Each row is a point on a landscape with many peaks, with its height.
From any point a climber takes the steepest step (rise divided by distance) to one of its 4 nearest points. It stops when none of these is higher. Distance is the straight distance between rows; heights are no part of it.
(1351) h=327: 21.0  0.9  -12.5  -18.7  -8.7  19.5  33.6  -31.4  -23.8  -9.9  36.7  12.1  34.6  33.5  -18.9  -5.0  3.6  -19.0  -34.2  7.8  -1.9
(164) h=602: -13.3  -7.0  24.3  -6.1  13.8  43.9  -31.8  12.1  -11.5  45.5  -30.6  -20.0  -31.2  6.0  9.5  -2.8  27.0  -2.9  19.1  -6.2  -39.3
(424) h=873: 39.1  19.9  -16.9  -22.3  -20.6  -7.4  50.6  -18.2  -6.2  -33.6  24.9  29.7  32.2  25.4  -20.5  33.2  -27.4  -9.4  -29.8  15.9  43.8
(1139) h=785: 18.0  9.5  4.2  -14.2  -38.3  -34.8  35.2  -2.4  0.2  -23.4  17.9  22.9  14.8  7.0  6.4  11.8  -5.6  2.8  -25.6  17.0  25.7
(93) h=534: 17.1  -6.4  -1.1  -6.1  6.6  35.1  10.7  -32.2  -38.9  3.1  4.4  -5.2  11.3  35.9  -23.4  -18.9  5.3  -11.6  -28.2  -12.5  -22.1
(89) h=577: 0.9  -15.5  41.7  -4.8  -5.7  60.1  -17.5  36.4  -19.8  61.6  -9.4  -27.2  -16.8  10.0  20.9  -0.8  48.0  -24.1  2.9  -27.7  -41.5
(494) h=420: -19.3  15.0  -16.3  44.4  -25.8  -75.0  14.8  -2.8  9.2  -42.5  -9.8  13.4  -12.0  -5.3  -23.9  3.0  0.6  21.6  -35.7  13.9  39.4
(653) h=537: -23.2  26.6  -11.9  0.0  47.3  11.7  -58.3  24.0  45.3  10.6  -25.9  -13.8  -29.1  -27.0  40.5  9.0  -18.7  21.5  54.9  4.9  10.5
(1373) h=631: -12.1  10.1  -1.2  20.4  15.7  -15.7  -55.2  28.1  39.8  8.4  8.4  -34.7  -7.7  -25.6  46.4  7.1  -15.7  24.9  45.6  17.7  15.6
(406) h=850: 37.5  17.0  -12.6  -5.1  -29.7  -15.2  38.8  -13.7  -3.4  -23.7  19.9  26.6  28.6  10.4  -12.7  27.4  -13.7  -2.5  -34.5  14.7  38.5
(525) h=751: 15.8  -12.7  27.3  -17.3  -18.9  -18.5  4.4  19.4  -3.4  11.7  26.0  -4.3  13.9  -9.5  27.3  -2.5  0.7  -17.8  0.2  18.0  -2.3
(1244) h=903: -10.2  -8.8  1.3  -5.4  12.9  17.7  0.2  -6.8  -13.8  3.7  -17.7  -15.6  -8.5  -0.5  -21.8  -14.8  10.7  -4.1  0.8  -8.2  -33.9
(1234) h=805: 10.5  -5.2  6.0  -14.6  -4.7  33.9  9.6  -2.6  -39.2  30.7  13.7  6.6  14.4  15.4  0.3  2.2  18.6  -12.9  -20.5  -15.3  -33.3
(937) h=669: -23.4  -17.4  -24.0  12.1  33.5  26.5  2.4  -38.1  -15.5  -18.8  -36.3  -1.4  11.0  17.2  -38.2  -18.7  -2.5  -11.3  -5.5  -37.2  -17.3
(827) h=488: -39.9  0.9  -12.2  21.4  19.9  -42.7  -11.1  17.5  21.1  -16.8  -20.7  10.6  -28.6  -34.1  -5.0  -13.5  -7.5  20.5  22.4  1.1  16.8
(1369) h=814: 68.3  10.1  -40.3  -40.1  7.4  41.7  32.4  -9.2  4.3  13.3  12.4  34.3  32.4  58.2  -23.0  28.3  -50.8  -37.0  -42.1  -10.1  54.7
(775) h=518: 24.1  3.1  -20.5  -3.2  0.9  59.9  2.8  -22.8  -35.0  23.9  12.8  18.7  24.3  62.3  -23.2  12.8  -1.2  -10.9  -57.0  -25.3  -8.2
(223) h=584: -28.4  30.2  -1.3  -24.2  46.1  54.4  -52.0  22.9  38.5  21.1  -48.1  -22.0  -24.0  -24.9  35.7  4.8  -2.4  21.9  65.9  -6.7  15.2
(808) h=524: -35.3  4.4  8.8  -1.2  30.2  22.3  -34.6  -5.8  18.1  10.4  -25.9  -13.6  -24.4  -20.2  18.9  -20.7  7.3  8.6  45.3  -6.5  -9.8
(746) h=846: -21.8  7.2  3.7  3.9  37.7  45.0  -52.4  16.7  28.2  36.6  -31.3  -27.2  -33.6  -9.1  22.1  -1.1  4.0  11.9  59.8  -12.7  -18.0
(1430) h=543: -12.6  12.1  -21.4  35.4  -6.2  -59.3  12.9  -11.5  -1.5  -56.5  -16.3  4.2  -9.7  -7.7  -42.4  -14.0  3.6  16.1  -28.6  3.3  31.1
(843) h=499: -26.7  1.6  -20.0  24.6  6.5  -36.8  10.9  -22.3  12.9  -52.7  -35.5  1.7  -12.5  -14.3  -34.4  -15.6  7.3  5.0  -14.5  -3.5  20.2
(1032) h=517: 2.9  -5.9  -11.8  7.9  13.2  31.4  19.3  -38.3  -27.6  -15.7  2.3  6.3  19.0  43.7  -29.1  -17.1  0.2  0.4  -36.3  -23.6  -29.7
(190) h=664: -17.9  -6.1  20.1  -10.5  12.3  40.0  -36.5  38.1  5.1  58.2  -12.7  -39.3  -37.4  13.5  21.2  -9.3  26.0  -2.7  39.2  -6.8  -38.0
(1448) h=440: -16.1  7.7  -13.3  28.5  -8.7  -49.1  14.5  -11.7  8.6  -37.0  -4.5  3.2  -9.5  -23.9  -27.6  -1.2  -3.4  23.7  -9.4  22.6  20.4
(852) h=812: -14.9  -0.6  4.7  36.1  -14.6  -58.8  -14.4  27.1  22.4  -17.9  17.0  -1.8  -20.7  -43.2  21.9  13.0  7.9  28.2  8.2  14.5  26.8
(322) h=605: -5.6  -11.0  23.8  -0.4  3.3  41.7  -9.8  28.9  -22.3  49.9  4.4  -22.7  -16.5  14.5  7.5  -1.4  29.1  -8.6  10.9  -11.0  -45.9
(1051) h=357: 23.8  5.1  22.4  -36.6  -27.2  15.8  34.9  1.7  -17.2  10.9  23.7  24.6  23.4  19.7  11.3  11.2  -0.7  -34.5  -17.3  -5.5  6.1
(1471) h=437: 2.1  7.1  -16.1  23.8  -35.5  -67.8  18.5  -10.4  13.9  -28.1  17.4  8.2  -3.4  -17.1  -6.0  3.9  -3.9  19.9  -25.2  21.7  31.0
(535) h=560: -30.5  4.8  5.7  11.1  16.6  -9.7  -38.4  19.3  32.2  -7.1  -4.7  -16.1  -30.7  -45.0  24.6  -4.9  -5.1  23.2  49.2  6.7  -1.4
(480) h=757: 6.1  2.2  7.1  -6.3  -23.6  -36.8  11.1  19.1  14.6  -4.5  31.3  -1.3  12.1  -18.9  20.1  5.1  -11.7  4.4  -1.5  23.4  -1.1
(288) h=705: -14.9  -28.7  8.2  0.9  22.5  27.5  -0.8  -14.0  -23.7  11.1  -18.1  -2.9  -14.9  11.6  -18.5  -19.5  5.0  0.6  11.1  -18.5  -38.9
(140) h=668: -5.7  1.0  -20.5  57.8  -1.8  -65.8  -41.3  30.5  31.0  -10.6  -1.2  15.7  -37.4  -46.8  39.1  7.1  -19.3  45.1  18.1  9.7  30.8
(330) h=637: -24.7  -6.6  -34.0  6.1  25.8  2.7  0.7  -46.1  -2.3  -33.0  -28.5  3.5  5.8  0.0  -51.9  -32.5  0.3  0.6  -14.5  -27.0  0.9
(659) h=601: -24.6  -0.8  -12.7  26.4  -0.9  -49.0  -19.1  5.0  34.8  -27.1  -11.3  5.3  -36.8  -36.7  7.6  0.5  -7.5  32.0  15.5  12.6  10.7
(386) h=736: -18.5  -15.0  -9.3  2.8  20.6  1.8  8.0  -28.4  -7.8  -17.3  -17.4  -3.8  -5.9  7.3  -36.4  -24.4  12.5  -0.5  2.7  -17.0  -25.8
(880) h=632: 4.3  -14.8  19.8  -8.3  -13.7  39.2  -2.1  8.6  -39.0  39.4  -8.1  -7.9  4.9  25.2  -1.6  -6.9  44.8  -12.6  -9.0  -17.2  -43.1
(1205) h=391: -19.7  7.5  -6.9  39.7  -20.1  -62.9  -6.7  8.0  22.6  -30.3  -16.8  1.5  -27.7  -23.4  -11.1  -3.8  -0.8  23.5  -9.0  12.5  28.5
(1426) h=541: -21.0  -7.1  9.0  6.8  31.4  10.5  -36.3  4.0  22.5  20.8  -16.1  -18.6  -35.5  -7.7  3.1  -16.6  6.5  10.9  42.1  4.1  -13.9
(419) h=787: 1.8  -24.1  19.0  0.9  5.9  59.5  -17.2  9.5  -39.7  54.8  -15.4  -30.9  -20.3  19.4  -5.0  -4.5  43.0  -10.6  -11.6  -15.6  -53.5
(125) h=639: 13.3  -4.6  -3.7  -8.2  -15.0  76.0  -7.3  9.2  -57.5  42.3  0.7  5.9  11.5  49.2  -25.1  -15.3  27.5  -9.7  -48.3  -38.5  -31.2
(698) h=717: 9.2  2.4  14.6  10.4  -36.6  -45.2  25.5  -5.7  -7.9  -26.0  12.4  22.3  5.7  5.3  -6.9  8.9  -11.2  9.5  -15.0  17.8  16.4
(522) h=667: 10.2  -23.6  40.2  -23.8  -15.0  34.0  -2.4  29.1  -20.9  45.8  9.8  -10.5  -7.2  11.8  20.6  -7.5  39.3  -32.2  -3.4  -7.0  -30.3
(592) h=562: -25.3  -2.1  -4.2  -1.0  21.5  15.2  -1.6  -7.3  4.5  4.9  -37.4  -6.3  -13.0  -17.4  -16.2  -18.4  11.6  8.9  13.5  0.7  -17.8
(442) h=516: -34.0  3.4  -11.6  9.7  35.7  -11.8  -39.2  16.9  36.8  -5.2  -24.7  -10.6  -33.6  -46.1  10.8  -4.5  -11.8  29.8  47.7  5.4  21.6
(576) h=506: 36.7  -3.9  -7.6  -29.0  -18.9  57.8  12.2  -2.7  -32.4  30.9  17.3  26.4  20.1  49.7  -16.1  5.6  7.7  -18.7  -37.0  -17.5  3.4
(993) h=684: -14.7  -5.2  -7.8  43.8  -31.4  -63.6  -6.6  7.8  11.4  -22.3  7.2  7.7  -23.9  -41.8  4.5  15.5  -10.2  27.5  -2.2  13.5  32.5
(113) h=496: -2.6  -9.4  -17.0  9.4  4.2  15.4  16.8  -36.2  -24.3  -12.1  -13.7  4.2  18.0  30.6  -30.9  -14.9  4.5  -13.6  -29.0  -19.1  -9.2
(812) h=415: 2.8  -7.6  -10.3  30.2  -15.4  -33.8  -45.4  39.9  25.0  -2.3  16.8  -14.9  -20.8  -34.1  64.4  18.0  -21.4  31.0  32.7  3.0  18.6
(621) h=692: 22.2  -7.3  20.3  -3.5  -21.0  -34.3  -5.0  11.6  7.5  10.1  28.9  -1.2  9.9  -19.1  42.9  16.8  -2.2  1.9  12.3  16.2  12.8
(1153) h=655: -12.3  -8.2  9.8  14.4  7.6  -24.0  -38.2  23.9  28.6  8.7  9.3  -31.3  -11.7  -38.0  40.8  1.5  -7.7  14.0  28.7  10.8  -4.6
(401) h=585: 41.2  1.0  -20.8  -14.5  4.9  29.4  26.1  -21.9  -23.8  -4.5  21.6  22.7  30.9  38.7  -12.6  13.3  -10.0  -17.8  -49.7  0.0  10.4
(137) h=753: -25.5  14.5  19.5  3.1  35.8  54.7  -46.3  29.6  16.8  47.8  -31.4  -46.2  -42.6  0.8  26.4  -8.6  27.2  4.4  46.0  -4.1  -28.0
(11) h=743: 10.3  -8.1  25.6  -33.2  -20.0  -11.9  -4.8  37.1  1.5  43.3  18.9  -25.1  1.6  -8.9  30.8  2.3  11.6  -21.3  6.1  10.7  -13.9
(1377) h=633: -5.1  1.0  -1.3  28.2  -24.5  -54.0  2.9  1.6  16.6  -24.8  18.1  1.5  -7.2  -17.1  11.0  9.0  -5.0  25.4  1.4  26.3  20.4
(951) h=627: 32.7  17.4  12.2  -46.1  -33.2  -0.7  33.9  3.3  -13.0  2.5  21.8  28.6  26.1  16.9  -3.9  22.5  -2.0  -22.0  -12.6  4.6  9.5
(703) h=588: -9.6  16.3  -21.8  15.1  1.2  -9.5  22.9  -39.7  -0.9  -50.6  -8.5  4.2  22.9  7.5  -31.7  3.9  -4.5  2.0  -21.7  10.0  12.3
(227) h=558: -21.1  -5.7  -2.3  0.5  4.1  -9.4  1.0  -11.9  0.9  -9.7  -7.6  -11.9  -1.4  -19.4  -9.5  -7.9  10.3  19.8  10.3  12.1  -13.6
(1411) h=447: 24.4  -11.8  29.9  -34.4  -29.0  32.3  11.7  22.0  -25.7  31.6  22.1  9.3  11.9  11.6  5.4  4.7  15.5  -35.3  -19.6  -18.8  -22.5
(264) h=489: 27.3  7.3  -10.5  -4.5  -5.3  47.3  26.3  -16.7  -45.8  4.8  15.7  26.2  30.5  45.7  -19.2  13.4  -6.4  -22.9  -49.2  -18.0  1.3
(1317) h=747: 2.9  4.3  -2.9  -8.4  -26.0  -34.6  22.9  2.2  5.8  -9.5  27.9  3.8  11.4  -9.5  7.8  1.2  -3.6  0.7  -9.1  18.9  7.6
(257) h=573: 17.6  -5.4  34.1  -4.3  -26.5  -43.6  4.1  26.2  7.6  14.0  36.6  0.0  11.4  -25.0  44.3  11.3  2.7  2.7  11.0  9.1  26.3
(985) h=565: -1.0  5.0  0.2  28.3  -13.1  -36.0  -37.5  24.5  28.4  14.6  10.2  -26.0  -20.4  -22.9  47.2  11.6  -21.0  21.3  33.9  22.5  22.4
(1324) h=727: 38.2  3.1  0.2  -37.3  -23.7  -0.4  42.0  -0.7  -15.5  -13.3  24.9  27.3  24.9  22.1  -11.5  10.4  -17.4  -15.8  -17.7  12.3  10.2
(1302) h=719: 2.8  5.2  -5.0  3.0  -22.9  -29.6  34.0  -14.6  -1.4  -20.8  17.9  19.3  11.9  9.1  -5.0  1.4  3.3  -7.9  -28.4  19.0  4.7
(413) h=551: -16.7  -18.4  -2.3  0.6  18.8  35.2  0.8  -19.8  -24.6  -0.1  -21.1  -12.1  -1.7  11.1  -32.2  -30.8  9.3  5.1  -12.0  -35.2  -40.8
(934) h=786: -30.8  6.6  9.0  -6.2  44.4  42.0  -32.1  6.9  22.4  22.6  -39.6  -28.1  -43.5  -9.0  11.7  -9.5  4.0  8.6  53.3  -16.2  -21.9
(430) h=797: -3.0  1.6  14.1  18.4  -21.1  -31.8  6.6  -2.3  1.8  -23.3  8.8  -1.3  6.8  -5.2  0.4  1.0  4.6  10.8  -8.8  26.6  -0.7
(1087) h=635: 4.2  -6.0  7.8  1.8  1.9  -10.5  10.7  -13.2  -14.9  -10.8  14.2  -5.6  -7.3  -1.9  -4.0  -10.5  10.4  -1.5  8.2  8.6  -15.8
(341) h=451: 16.0  11.8  -31.4  13.4  6.1  12.8  27.4  -36.0  -19.8  -17.6  16.8  2.1  34.6  24.2  -22.4  -6.1  -10.0  -3.8  -42.7  -0.6  -5.2
(139) h=624: -1.4  -11.2  17.5  -20.0  -10.8  15.4  21.3  -14.7  -19.2  20.7  18.9  -1.6  5.8  22.7  -6.4  -2.1  25.4  -20.0  -9.1  5.7  -22.4
(570) h=579: -23.6  -15.3  13.1  8.7  20.6  32.3  -19.6  -1.6  -13.2  22.5  -24.2  -32.3  -30.7  0.7  -12.8  -16.9  18.0  3.0  28.1  -6.1  -40.8
(1073) h=487: 27.8  -0.8  18.5  -33.1  -28.5  -32.3  29.5  17.4  -3.1  -0.3  29.2  22.8  30.1  -5.2  22.7  9.2  -6.2  -12.8  -4.5  12.7  14.9
(995) h=564: 25.3  7.9  36.9  -46.5  -30.2  -13.4  33.9  21.8  -5.3  11.1  33.6  20.6  21.7  2.1  22.4  11.5  -7.3  -17.8  -4.9  2.9  13.3
(393) h=748: -19.2  -0.3  1.0  1.2  23.3  -1.4  -21.2  -4.3  14.3  9.4  -17.4  -20.7  -18.0  -21.4  21.3  -12.0  7.5  16.1  41.5  0.9  -17.6
(1371) h=634: -12.8  19.5  -16.6  28.9  -11.8  -32.9  27.0  -21.2  8.9  -46.3  -15.5  7.8  15.7  12.2  -39.7  0.1  1.6  1.9  -34.3  19.9  23.0
(1312) h=647: 9.7  1.0  28.6  -1.6  -17.7  -33.7  -14.0  36.6  12.7  16.5  35.1  -33.2  15.3  -22.1  51.2  4.9  -14.6  8.7  20.2  15.3  11.6
(1056) h=754: 11.6  12.6  -21.3  10.8  -33.4  -34.9  36.3  -13.6  0.6  -47.2  1.0  17.1  22.2  1.3  -15.6  26.3  -10.7  4.5  -38.6  32.4  37.5
(148) h=510: 8.7  1.1  11.8  25.9  -22.9  -51.4  -15.0  15.4  18.7  -8.8  26.6  -3.2  -6.7  -35.2  35.1  10.0  -9.5  17.4  12.9  23.4  15.1
(1390) h=274: -33.5  16.1  -16.3  4.9  47.1  5.1  -50.4  17.6  44.0  -0.3  -29.1  1.1  -21.7  -46.9  20.3  1.7  -13.1  18.2  48.8  -9.5  13.4
(1427) h=626: -6.8  -11.8  4.7  10.5  -2.8  48.3  -1.2  -17.9  -47.5  14.4  -4.2  -5.6  4.6  22.5  -18.7  -6.8  29.3  9.3  -26.8  -28.0  -39.7
(761) h=463: 38.2  6.1  -16.5  -25.0  -5.9  32.7  17.9  -13.1  -29.2  5.0  17.8  23.7  35.3  45.9  -14.1  16.4  -14.4  -25.4  -40.2  -16.7  -3.4
(455) h=896: 55.2  17.4  -23.3  -13.3  -12.8  24.8  41.4  -18.0  -0.4  -18.0  28.5  27.4  42.4  41.1  -22.0  31.1  -32.3  -33.9  -30.9  12.4  41.2
(422) h=722: 11.2  -6.5  39.7  -27.1  -17.1  22.2  6.0  42.9  -14.2  54.2  16.0  -14.1  5.1  -2.5  32.9  1.7  31.6  -28.6  8.3  -7.3  -20.6
(597) h=547: -7.9  3.4  2.1  4.4  17.1  19.4  -56.5  28.4  27.1  19.2  9.6  -34.6  -28.1  -16.8  32.0  1.7  -12.6  6.1  54.7  16.5  -8.4
(1435) h=482: -30.6  -2.3  -6.1  8.6  34.9  -8.1  -24.5  2.5  28.5  -4.2  -15.1  -14.3  -24.5  -20.9  11.3  -3.6  6.8  21.7  46.0  -5.5  -15.1
(1363) h=508: 4.3  2.8  -8.1  42.9  2.4  -39.8  -65.0  32.9  39.4  -10.2  -1.3  -12.1  -24.3  -40.2  44.9  12.8  -22.7  34.6  52.2  9.5  31.6
(118) h=501: -31.5  22.3  -10.4  -16.1  44.1  19.9  -36.0  15.6  40.5  4.7  -41.9  -12.0  -28.7  -35.6  13.2  10.0  -17.7  20.8  55.2  -14.7  4.1
(846) h=681: -16.9  19.7  0.0  -2.6  36.5  26.7  -49.6  19.1  35.1  13.5  -25.4  -19.6  -31.8  -23.9  32.4  3.0  -0.9  17.8  60.1  0.8  2.7
(303) h=796: 6.8  -1.6  8.6  -6.0  -4.7  -3.6  21.4  -15.3  -4.4  -7.6  22.8  3.2  18.6  17.0  -4.4  2.2  2.8  -13.9  -18.1  20.5  -15.2
(103) h=652: 29.2  -10.6  39.2  -45.5  -24.4  -7.2  18.6  27.0  -9.8  31.9  25.0  20.4  17.3  3.1  16.0  7.4  -3.5  -36.3  5.2  -7.3  3.6
(263) h=533: 17.4  -2.0  40.2  -39.7  -21.6  12.4  23.5  22.8  -17.9  32.1  17.9  24.1  16.1  13.9  11.4  4.1  19.6  -38.5  -9.1  -11.3  -12.8
(134) h=687: 6.1  -5.2  14.7  4.2  -21.1  -23.7  -15.9  19.4  12.2  6.1  25.5  -15.7  -3.6  -24.4  27.2  0.1  -5.8  9.7  20.6  17.1  5.5
(974) h=732: 10.2  -7.6  16.7  -10.6  -12.6  -21.3  20.2  14.6  -1.1  -3.1  24.6  -1.1  7.9  -10.5  31.3  5.2  -3.3  -2.4  -5.8  5.5  -6.3
(613) h=292: -43.4  5.0  -1.3  4.2  24.6  -12.2  -8.5  1.8  7.6  -6.3  -20.7  -9.3  -13.4  -23.2  -10.6  -17.3  -3.6  6.4  25.6  3.0  -23.5
(959) h=581: 20.1  10.8  -19.1  -1.7  -18.5  -1.7  28.0  -27.5  -14.4  -23.9  18.9  23.0  31.7  19.9  -22.0  11.9  -6.8  -1.1  -31.7  16.0  4.6
(145) h=729: -15.7  -9.8  15.8  -3.6  1.9  8.4  -2.7  -19.7  -1.0  5.8  -3.7  -11.7  -12.2  -0.8  -2.9  -12.3  4.5  3.6  7.6  4.2  -34.0
(163) h=716: -4.8  -11.3  10.3  0.6  -7.4  -17.9  -4.7  5.7  0.9  -5.9  12.7  -13.6  -4.8  -18.2  18.7  -5.5  4.2  3.3  21.2  5.4  -23.0
(1273) h=718: -21.7  7.6  -9.0  45.0  -9.0  -64.1  -26.4  23.0  23.3  -22.8  -5.8  0.1  -29.8  -39.1  15.4  5.3  -16.3  37.2  16.4  9.0  33.3
(668) h=720: -8.3  -7.2  5.3  -3.0  4.9  14.7  9.8  -11.1  -24.0  9.5  -3.7  -11.5  -1.1  16.4  -8.0  -21.7  6.3  -1.8  -7.2  -9.1  -25.1
(196) h=733: -6.5  -14.8  35.6  -10.2  -0.4  1.5  -15.8  19.7  5.6  34.7  14.8  -29.5  -5.6  0.9  25.2  1.8  9.4  -14.0  24.7  8.5  -19.4
(1094) h=512: -10.0  -4.3  -21.4  21.9  3.7  -20.3  17.0  -18.2  -2.9  -39.1  -9.0  -2.5  7.5  3.1  -32.9  -15.6  -0.3  5.4  -8.7  4.8  -6.7
(1152) h=638: -30.6  -10.1  -28.6  2.8  37.3  5.1  0.9  -30.9  -0.6  -31.7  -45.6  -1.6  -3.7  -3.6  -44.2  -34.3  -6.8  5.7  4.7  -26.3  2.4
(202) h=678: 13.3  22.7  -24.0  33.5  -30.9  -41.8  25.3  -11.9  4.4  -48.4  2.6  12.8  12.1  4.9  -24.1  23.7  -7.1  -3.9  -47.0  23.7  41.7
(49) h=561: 13.7  -20.6  -4.5  3.1  -8.2  71.1  -3.9  -21.2  -57.3  26.8  -0.9  7.9  17.4  59.9  -22.9  -10.3  16.5  -7.8  -46.3  -30.6  -23.1
(568) h=802: 46.3  0.2  -13.5  -23.8  -14.0  14.4  36.9  -16.4  -14.5  -7.4  26.8  35.6  36.0  27.6  -14.1  18.6  -17.2  -25.7  -29.8  -2.2  7.6
(130) h=540: -35.1  -5.4  -19.1  16.9  26.1  -26.1  3.0  -13.9  5.9  -37.7  -38.4  3.0  0.5  -16.7  -48.3  -12.3  -7.3  4.5  2.3  -10.6  15.9
(123) h=21: -36.8  6.9  -6.4  -10.0  40.5  -3.4  -26.3  5.0  23.6  -1.3  -36.5  -1.8  -30.2  -37.1  0.0  -7.4  3.8  13.3  35.3  -12.1  -1.0
(115) h=580: 8.1  -5.9  -4.6  12.3  -11.7  -19.5  27.8  -21.7  -6.7  -14.1  0.5  -1.7  10.1  4.9  -15.3  -7.1  -7.3  6.5  -19.5  5.2  3.1
(1261) h=621: -17.0  -3.0  0.4  18.2  6.0  -38.0  -22.3  5.1  27.2  -6.8  1.6  -11.6  -28.3  -30.2  23.1  -12.8  -10.6  26.2  25.3  13.0  5.8
(910) h=861: 69.1  19.1  -33.0  -25.6  8.2  21.1  45.6  -15.9  12.9  -10.7  22.0  24.2  24.8  51.7  -27.0  39.3  -53.2  -42.9  -36.1  -3.8  58.6
(1274) h=592: -6.6  22.7  -9.0  29.3  27.9  -9.6  -75.9  30.7  40.3  -0.3  -20.7  -12.4  -28.9  -30.9  47.2  8.9  -17.9  33.6  50.5  2.6  29.5
(665) h=614: 14.9  -9.5  19.2  -28.8  -3.5  20.7  20.1  -6.0  -26.7  26.4  26.1  4.6  13.5  17.8  4.1  5.0  19.1  -23.5  -13.1  -8.3  -24.6
(655) h=818: 51.9  -0.5  -28.6  -15.0  -5.8  43.8  28.5  -25.7  -14.3  4.6  16.5  30.2  36.1  52.7  -15.3  25.5  -34.7  -30.3  -43.8  -2.2  29.5
(1204) h=636: 12.5  7.5  -16.3  11.8  -14.9  -7.8  26.1  -35.2  -9.8  -39.5  -5.4  18.6  33.8  14.5  -22.0  2.7  6.1  4.1  -34.0  14.9  17.5
(1447) h=454: 38.3  -0.7  -6.8  -31.3  -6.8  41.9  17.6  -7.0  -26.5  15.8  18.3  31.0  32.0  49.9  -10.9  7.0  -8.1  -32.9  -25.5  -8.7  9.7
(1078) h=466: -7.8  -6.0  -7.1  13.1  -5.5  -15.7  12.7  -28.4  -9.2  -28.4  -14.1  5.3  14.6  7.5  -41.3  -3.9  3.4  1.6  -13.8  15.1  -8.0
(1068) h=492: -3.6  -9.4  -22.6  13.4  14.1  55.2  -7.8  -32.6  -33.3  0.3  -24.0  -2.1  22.8  42.3  -38.9  -30.6  7.9  3.5  -39.3  -32.2  -13.5
(1053) h=552: -15.0  12.7  -9.8  27.0  19.4  -21.5  -53.5  24.6  52.2  -6.5  -15.0  -5.1  -30.6  -42.5  36.5  1.5  -7.9  28.6  40.3  17.2  14.6
(1048) h=701: -19.6  -4.2  16.7  4.5  27.7  28.0  -38.5  14.5  16.7  35.0  -15.8  -39.0  -34.2  -10.0  25.1  -11.6  6.5  -6.1  44.0  -0.7  -24.5
(930) h=578: -11.7  15.6  -19.3  44.3  -19.5  -60.2  13.9  -9.9  6.4  -57.6  -21.0  21.3  -2.7  -11.9  -36.7  3.8  -0.6  14.3  -39.7  11.8  31.5
(787) h=366: -43.9  -11.4  -24.0  -10.1  39.0  17.1  -0.9  -21.7  18.3  -3.5  -56.0  -4.8  -21.4  -33.7  -31.3  -13.0  -0.9  7.1  25.8  -29.0  -3.5
(1189) h=665: 2.5  -7.1  20.0  -0.4  -6.7  -21.1  -43.7  30.0  19.0  15.8  12.6  -31.7  -9.8  -22.8  46.4  17.4  -9.9  -0.3  32.7  16.0  -1.4
(903) h=697: 29.7  3.8  47.5  -29.9  -27.6  11.8  15.6  40.6  -17.2  45.8  26.8  2.5  10.8  2.0  33.5  1.0  12.0  -31.2  7.7  -12.3  -9.4
(1075) h=555: -27.1  -17.1  19.5  8.0  10.0  29.1  -15.6  4.5  0.6  23.2  -7.2  -22.1  -26.5  -8.9  8.8  -10.1  23.1  1.5  30.6  -5.5  -41.6
(616) h=789: 5.6  -18.5  19.1  -11.1  -4.0  50.1  8.2  -2.3  -46.0  35.4  0.3  2.6  2.8  37.8  -4.1  -6.3  33.2  -7.2  -33.8  -23.9  -32.1
(1385) h=509: -44.3  -6.5  -27.2  -3.6  40.2  1.5  3.2  -11.4  16.6  -22.9  -54.2  7.3  -8.7  -34.6  -35.2  -11.2  -3.0  -0.4  16.6  -23.5  4.6
(345) h=404: 1.5  3.6  -9.2  -5.1  -1.2  -1.2  19.4  -35.8  -11.9  -23.1  11.3  -0.6  33.3  22.8  -19.7  -6.4  5.2  2.3  -25.3  8.5  -9.0
(1297) h=630: 33.6  12.0  -29.6  2.3  -1.6  24.6  38.8  -22.8  -10.9  -21.2  17.6  16.1  28.2  27.1  -28.6  14.8  -17.0  -13.7  -43.4  4.9  14.7
(712) h=453: -16.2  0.9  -7.2  19.2  7.5  -34.5  5.4  -5.7  7.6  -22.5  -3.6  -6.6  -3.8  -24.1  -5.7  -6.7  3.7  11.3  10.0  0.2  3.7
(221) h=597: -35.5  -26.7  -13.3  -12.9  34.5  28.4  0.0  -34.0  -11.8  1.1  -42.2  -6.9  -16.6  2.4  -37.1  -35.6  6.9  4.6  10.9  -33.1  -25.8
(816) h=548: -29.7  -9.5  -6.1  8.9  25.0  -17.7  -1.6  -14.9  10.0  -21.1  -20.9  0.3  -9.7  -22.1  -25.6  -28.2  -2.0  0.9  12.2  -9.0  -8.0
(1108) h=596: 31.8  -10.4  49.6  -26.8  -34.7  -27.9  15.1  38.8  4.0  33.5  35.4  0.5  14.9  -8.3  41.8  5.8  -1.8  -23.2  14.2  4.4  19.9
(427) h=429: 34.1  4.2  -31.5  -3.5  9.7  49.2  16.7  -40.3  -21.3  -3.1  18.2  26.0  37.2  48.2  -21.2  4.9  -5.8  -2.8  -54.4  -7.2  6.7
(748) h=520: 49.4  16.8  20.3  -56.1  -22.6  -4.4  38.4  20.2  -17.1  13.4  20.9  49.3  33.3  23.9  3.8  21.1  -19.2  -38.5  -13.6  -6.0  18.9
(1308) h=685: 6.9  7.9  -8.6  12.5  -21.1  -29.9  36.0  -17.5  -1.4  -37.6  4.9  12.1  12.8  4.3  -22.1  5.6  0.4  3.3  -36.2  17.4  21.1
(774) h=714: 50.7  8.8  -6.8  -45.3  -18.9  14.2  42.1  4.5  7.6  -3.2  10.9  48.6  40.3  41.2  -13.6  28.2  -30.6  -37.5  -20.6  -1.9  31.2
(1266) h=288: 29.2  7.2  6.2  -30.3  -20.1  29.7  26.1  -21.3  -28.0  15.6  19.6  13.6  35.9  32.5  -4.6  14.7  -9.8  -20.5  -30.0  1.1  -9.3
(693) h=756: -1.4  -10.0  21.3  -6.2  -3.1  4.7  -2.8  8.2  -4.2  18.6  7.9  -15.2  -5.8  -0.5  15.4  -11.6  18.4  -12.7  7.3  6.6  -28.5
(1484) h=583: -25.6  2.7  -2.8  33.8  13.5  -42.8  -37.3  27.3  38.0  -8.2  -9.3  -2.6  -30.7  -42.1  27.0  7.4  -11.0  35.6  34.4  7.2  17.1
(1449) h=176: -45.7  2.0  -8.5  3.1  35.5  -6.5  -10.5  -8.5  24.4  -11.4  -36.2  0.0  -27.9  -45.9  -9.6  -9.9  -1.0  18.1  38.6  -12.3  14.4

Call two points neighbours if one is among the 4 nearest of the other. Go from one point of each pair to the other, from neighbour to neighbour, staying as high as possible. Name the lowest point that can't be avoided.
(746) and (303) => (322)
(393) and (1234) => (1426)
(852) and (303) => (1377)
(693) and (1244) => (145)
(430) and (303) => (1302)
(430) and (455) => (1317)
(419) and (1234) => (880)

For each start below, name the point where the climber stops.
(787) => (1244)
(130) => (1244)
(1385) => (1244)
(1430) => (455)
(1094) => (455)
(959) => (455)
